Points, in no order, along strands that fork and pass close to each other.
In the rows, 128 means zero.
Points whose rows are less than 122 apart are linked; no others are. Some points are linked to none.
<331>: [150  86  78 142 130 155 125 165  98 149 141 149 140 162  99 115 149 127
 109 117 146  84 191]
<428>: [126 120 147 111  99 148  75 114 110  87  60 137  94  65 169 115 102 128
 106 154 162 115 136]
<291>: [139 156 126 193 155  72 134 197 150 119 158  71 118 153  59 133 129  80
 101 143  86 127 119]
<856>: [131 101 107 125 117 154  94 119 172 146 153  97 113 114 190 137 132 108
  89 117 104 162 118]
<244>: [129 126 121 130 108 127 137 169 172 108 153 141  44  58 185 130 144  41
 165 186 138 141 115]
<327>: [131 126 107 102 116 144 119 128  97 132 162 155 148 110 120 158 145 166
  80  73 146 137 146]
<116>: [128 130 138 121 137 140 111 103 181 142  90 149 123 105 175 131 100  64
 148 194 109 151 133]
<774>: [116 156 170 141 117 149 154  95 125 126 125  99 145 116 132 108  96 174
 154  46 119 153  97]
<270>: [144 125  95 111  90 131 150 128  96 119 113 135 115  77 146 155 116  72
 139 129 123 117 106]
<590>: [123 137 135 124  77 141 115 117 102 113  82 142  95  80 177 149 102 107
 125 116 121  97 136]
<278>: [106 113 129 138 156  99 172 141 173 145 155 119 133 113 122 144 158  70
 155 114  69 169  82]
<276>: [195 137 116 150 145  69 127 135 105 165 141 147 180 136  64 113 151 186
 149  77 134 148 117]
<662>: [134 149 122  89 109 129  98 159 164 105 138  98 115 156 173 113 186  77
 152 140 121  75  96]
<538>: [115 130 113 186 164 128 142 121 141 154 140 111 182 174  64  98 157 182
 158  81 124 131 149]
<344>: [162 163 103 108 121 107 162 145 120 125 150 122 138 120 155 167 148  70
 149 127 106 113  86]
<609>: [110 105  81 122 122 123  99 123 106 128 174 105 181 120  75 146 186 151
  83  99 130 121 140]
<28>: [120 135 133 109 136 112 130 141 143 131 105  79  84  79 194 152  85 107
 175 142 126 154 101]
<281>: [ 98 101 135 171 130  99 140  89  88 135 120 144 166 120 157 111  89 184
 130  88 140 135 152]
<637>: [123 158 133 110 103 117 167 114 131 127 153 151  85 170 106 137 155  72
  89 177 151 102 113]
<436>: [157 150 125 156 123 153 114 173 152 101 165 124 145 146  66 158 116  82
  84 196 103 153 120]
<450>: [119  95 119 145 169 105 136 100 115 132 111 135 109 106 142 124 109 162
 136  94 124 172 119]
<796>: [143  90 168 117 138 114 182  86  70 136  92 128 128 134 190  99  75 130
 130 105  96 127 128]
<207>: [ 95 130 151 110 119 109 166 113 157 130 150 102  98 124 103 142 174  59
  87 154 112 105  93]
<638>: [106  77 157 143 134 145 125 127  75 135 100 159 183  91 123 110  97 213
 140  76 147 126 173]
<955>: [129 124 142 157 136 134 137 150 151 134 130 128 129 146 134 152 156 143
 130  75 137 105 104]
<82>: [107 172 148 135 113 188 148 109 119 125 129 104 178 122  92 139 102 166
 123  66 126 128 127]
<92>: [132 164  88 129  81 157  96 135 169 141 136 114  65 136 160 139 103 101
 141 160 142 113 165]
<401>: [132 115 127 151  88 138 113 142 187 145 176 103 114 144 169 183 134 102
  99 152 105 123 120]
<84>: [156 138 117 107 133 158 108 142 131 129 146 115 158 136  45 155 121 143
  80 192 128 162 138]
<263>: [ 76 115 158 124 132 107 125  93 113 118  94 110  95 141 201 125  82 164
 171 117 105  86 152]
<188>: [132 123 181 184 142 150 189  47  72 149 125 121 145 128 166 116 112 234
 158  89 141 107 103]
<557>: [138 128 126 132 119 161 110 125 160 175 111 111  44 100 196 150 123  98
 165 123 143 109 164]
<253>: [131 133 126 150 132 137  90 172 185 146 105 155  89 181 115 111 113 129
 119 157 136 150 181]
<345>: [ 89 141 173 138 183 104 192 158 182 134 138 100 117  95 127 113 174  91
 181  94  97 158  63]
<872>: [ 96 123 127 139 123 127 154 109 112 128  96 133 174 144  75 100  89 101
 118 119 121 149 155]
<174>: [111 176 155 131 125 109 113 127 151 142  98  87 110  96 192 120  95 111
 157  79 141 145 126]
<5>: [139 116 115 125 136 120 110 197 167 102 132  99  96 126 155 146  93 108
 158 152 115 161 109]
<299>: [103  77  80 118 110 116  69 161 117 112 154 165 124 117  59 111 155 143
  95 158 116 142 178]
<780>: [139 129 141  91 133 178  94 150 109 110 145 136 173  96  65 138 121 185
  76 168 167 147 164]
<165>: [132  86 147 117 139 100 164 116 125 136  91  99 112 170 196 114  97 125
 161 134 126  89 118]
<399>: [146  85 113 109  98 165  99 144 150  97 140 121  50  82 169 127 132  97
 145 187 130 128  88]
<641>: [124 118  81 112  74 133  88 139 127 106 152 149  80 133  75 111 137 113
  71 159 141 129 169]
<61>: [139 125 107 163 153 141 140 146  98 180 161 115 170 169  77 112 167 143
 113  86 133 102 180]
<911>: [146  71 141 124 171 141 110 122 127 114  73 169 128 127 150 109 130 143
 126 107 110 145 116]
<302>: [147 117 141 105 128 127 108 157 139 125 107 155 135 173  94  98 122 177
 104 132 140 142 170]
<649>: [128 151  72 131 113 115 119 141 160 152 137 139  71 175 109 144 126 123
 143 152 132 144 157]
<366>: [ 99 158 154 129 154 116 172 147 182 108 148  98 135 122 108 148 138  31
 114 155  98 159 101]
<228>: [166 125 149 117 107 108 105 165 136 114 110 130 151 159  64 114 159 183
  99 100 131  91 114]
<315>: [163 146 127 135 112 215  97 139 129 103 106 185 121  77 146 126 131  74
 130 156 120 120 137]
<78>: [ 86 109 115  99 133 157  94  73  68 110 108 161 131 107 166 127 113 149
 104 138 146 122 181]
<639>: [134 126 154 180 143 117 176  70  69 144 151 149 189 141 140  88 139 237
 185 102 161 133  65]
<197>: [141 107 115 164 150  95 145 157 156 147 140  71 147 167  94 153 114 105
 105 152 117 147 123]
<691>: [133 177 111 115 134  67 107 153 128 119 163 146 172 176  90 153 151 177
 148 109 100 132 108]
<135>: [143 130 136 141 161 110 167  81  88 122 117 116 175 133 139 120 145 175
 162  89 153 124  59]
<771>: [106 136 104 103 125  77 131  99 117 126 128 147 186 192  93 123 121 199
 177 120  91 118 114]
<734>: [135 157  95 118 115  64 131 150 131 123 160 117 163 163 117 153 155 103
 132 112  97 109  86]
<385>: [175 116 107 129  99 149 108 145 150 108 168 114  88 113 132 107 134  62
 105 199 141 150 114]
<841>: [145 106 139  90 125 108 122 136 129 107  96 111 123 156 160 102 137  99
 131 147 141  92 102]
<697>: [179 120  97 155 112 115 123 162 172 139 162  96 118 156 102 126 109  85
  93 201 109 168 134]
<534>: [162 107 137 123 100  71 108 146 121 126 110 160 171 122  78  99 152 196
 132  76 128 136 117]
<227>: [ 98 140 172 105 166 117 166  63 159 174  88 137  82 124 170 129 160 131
 166 114 122 117  89]
<695>: [138 142  84 130  82 156  84 135 143  69 176 125  92 113  87 100 158  75
  95 187 149 125 135]
<468>: [110 155 165 143 175 176 151  84  56 133 115 154 161 133 163 156  67 211
 146 115 134 119 173]
<596>: [132 122 156 104 120 116 120 121  96 146  92 165 101 138 132  99  87 203
 110 105 168 124 186]
<971>: [129 179 167 122 158 167 114 140 165 127 118 140 149 156 158 120 121  82
 161  95 113 146 123]
<172>: [ 97 163 114 113 134 153 145  98 113 117 137  98 186 152  95 127 109 129
 106 123 144 122 132]
<375>: [105 152 115 112 130 116 158 192 179 117 163 118  84  83 163 141 182  29
 175 156 121 119 113]
<588>: [150 160 129 208 153  67 135 123 126 172 153 106 199 155  58 100 173 159
 134  77 129 146 125]
<577>: [ 85 125 117 147 136  99 165  80 133 132 142 151 139 175 120 169 104 194
 184 114 106 114  98]
<969>: [161  82 118 125 150 133  90 177 125  87 135 131 155 149 101 117 158 108
  86 174 137 127 100]
<125>: [127 162 143 184 129  60 155 114 139 161 113  93 181 120  91 103 122 140
 160  86 150 172 107]
<738>: [ 81 107 183 107 149 164 125 124  41 161 132 161 167  63 113 122  99 249
 157 104 163 105 212]
<367>: [113 138 134 120 111 105 131 113 149 138 100 129 137 129 128 121  70  97
 129 161 134 137 153]
<216>: [131 116 107  89 110 118 160 135  70 113 116 158 104 127 127 139  80 166
 100 131 166 126 169]
<788>: [143 129  78 123 139 143  87 118 130 136 152 141 122 120 132 121 151 125
  75 101 132 173 144]
<290>: [130  86  98 123 131 140 104 127 121 108 134 116 167 116  99 154 181 113
  97 146 121 114 102]
<643>: [134 193 177 133 129 126 156 102 114 148  94 104  98 104 167 111  91 172
 171  66 133 128 102]
<16>: [ 84 135 144 113 117 130 103  76  59 114  91 119  82 104 195 142  82 134
 124 123 116  91 167]
<231>: [165 149 103 114 139 115 159 128 102 118 141 166 108 164  69 136 154 115
 104 156 136 112 123]
<346>: [146 147 119 113 137 170 118 122 150 126 111 165 107 112 200 143 145  53
 160 177 127 119 122]
<194>: [158 174 134 109 120 184 105 160 134 116 121 148 150 131 125 119 125  95
 118 109 112 140 128]
<170>: [ 79 146 150 121 133  74 154  67 156 167 124 121 113 150 142 147 128 160
 164 117 127 121  96]
<384>: [127 133 146 100  86 194  73 138 113  91 101 151 140  66 110 122 119 152
  82 154 161 126 151]
<370>: [138 124 184 179 159 114 194  52  80 165  97 129 119 112 194 120  86 158
 142  84 126 122 119]
<484>: [141 123 123 143  93 117  97 173 197 113 174  98 108 146 143 151 183  66
 115 158 116  93 112]
<802>: [ 86 116 141  86  88 138 135  80 150 123 134 112 101 119 147 149 158  93
  94 130 129  94  93]
<414>: [ 86 102  88  77 144 126 116 109  60 116 125 166 128 110  95 128 108 148
 107 156 161 143 166]
<420>: [ 88 110 174 106 178 108 171 132 181 135 101 121  84 117 162 121 166  83
 176 102 117 117  94]
<424>: [178 104  60 127 122 183 100 177 103 133 163 114 120 159  79  99 151 115
 110 183 136 112 188]
<459>: [143  63 141 113 152 163 108 154 105  75 102 160 147 118 122 115 118 137
  89 160 134 137 130]

A fork is a point with three links, a tip a point with one. Leave the first point through the second and follow the links. Name the first fork or tip that comes.
<5>; <28> | <971>
<401>; <856> | <738>
<734>; <691> | <207>
<971>; <194> | <5>
<290>; <609> | <165>
<207>; <366> | <590>

Follow the links from the first point to the second, and from the first to the third. Name the last point that the two ways share.
<331>; <227>; <911> | <16>
<401>; <302>; <639> | <165>
<691>; <557>; <299> | <590>
<370>; <331>; <771> | <16>
<278>; <375>; <92> | <590>
<135>; <969>; <270> | <165>
<969>; <534>; <649> | <302>
<420>; <424>; <92> | <302>
<538>; <641>; <291> | <697>

A fork is a point with three links. Follow the links from the first point to the second and name the forks in between, in order.
<331>; <420> | <588> <302> <16> <590>
<588>; <577> | <302> <16> <590>
<231>; <61> | <207> <590> <16> <302> <588>
<170>; <384> | <590>
<299>; <841> | <385> <697> <590> <16> <165>
<609>; <92> | <165> <16> <302>
<263>; <327> | <165>
<344>; <638> | <590> <16> <165>
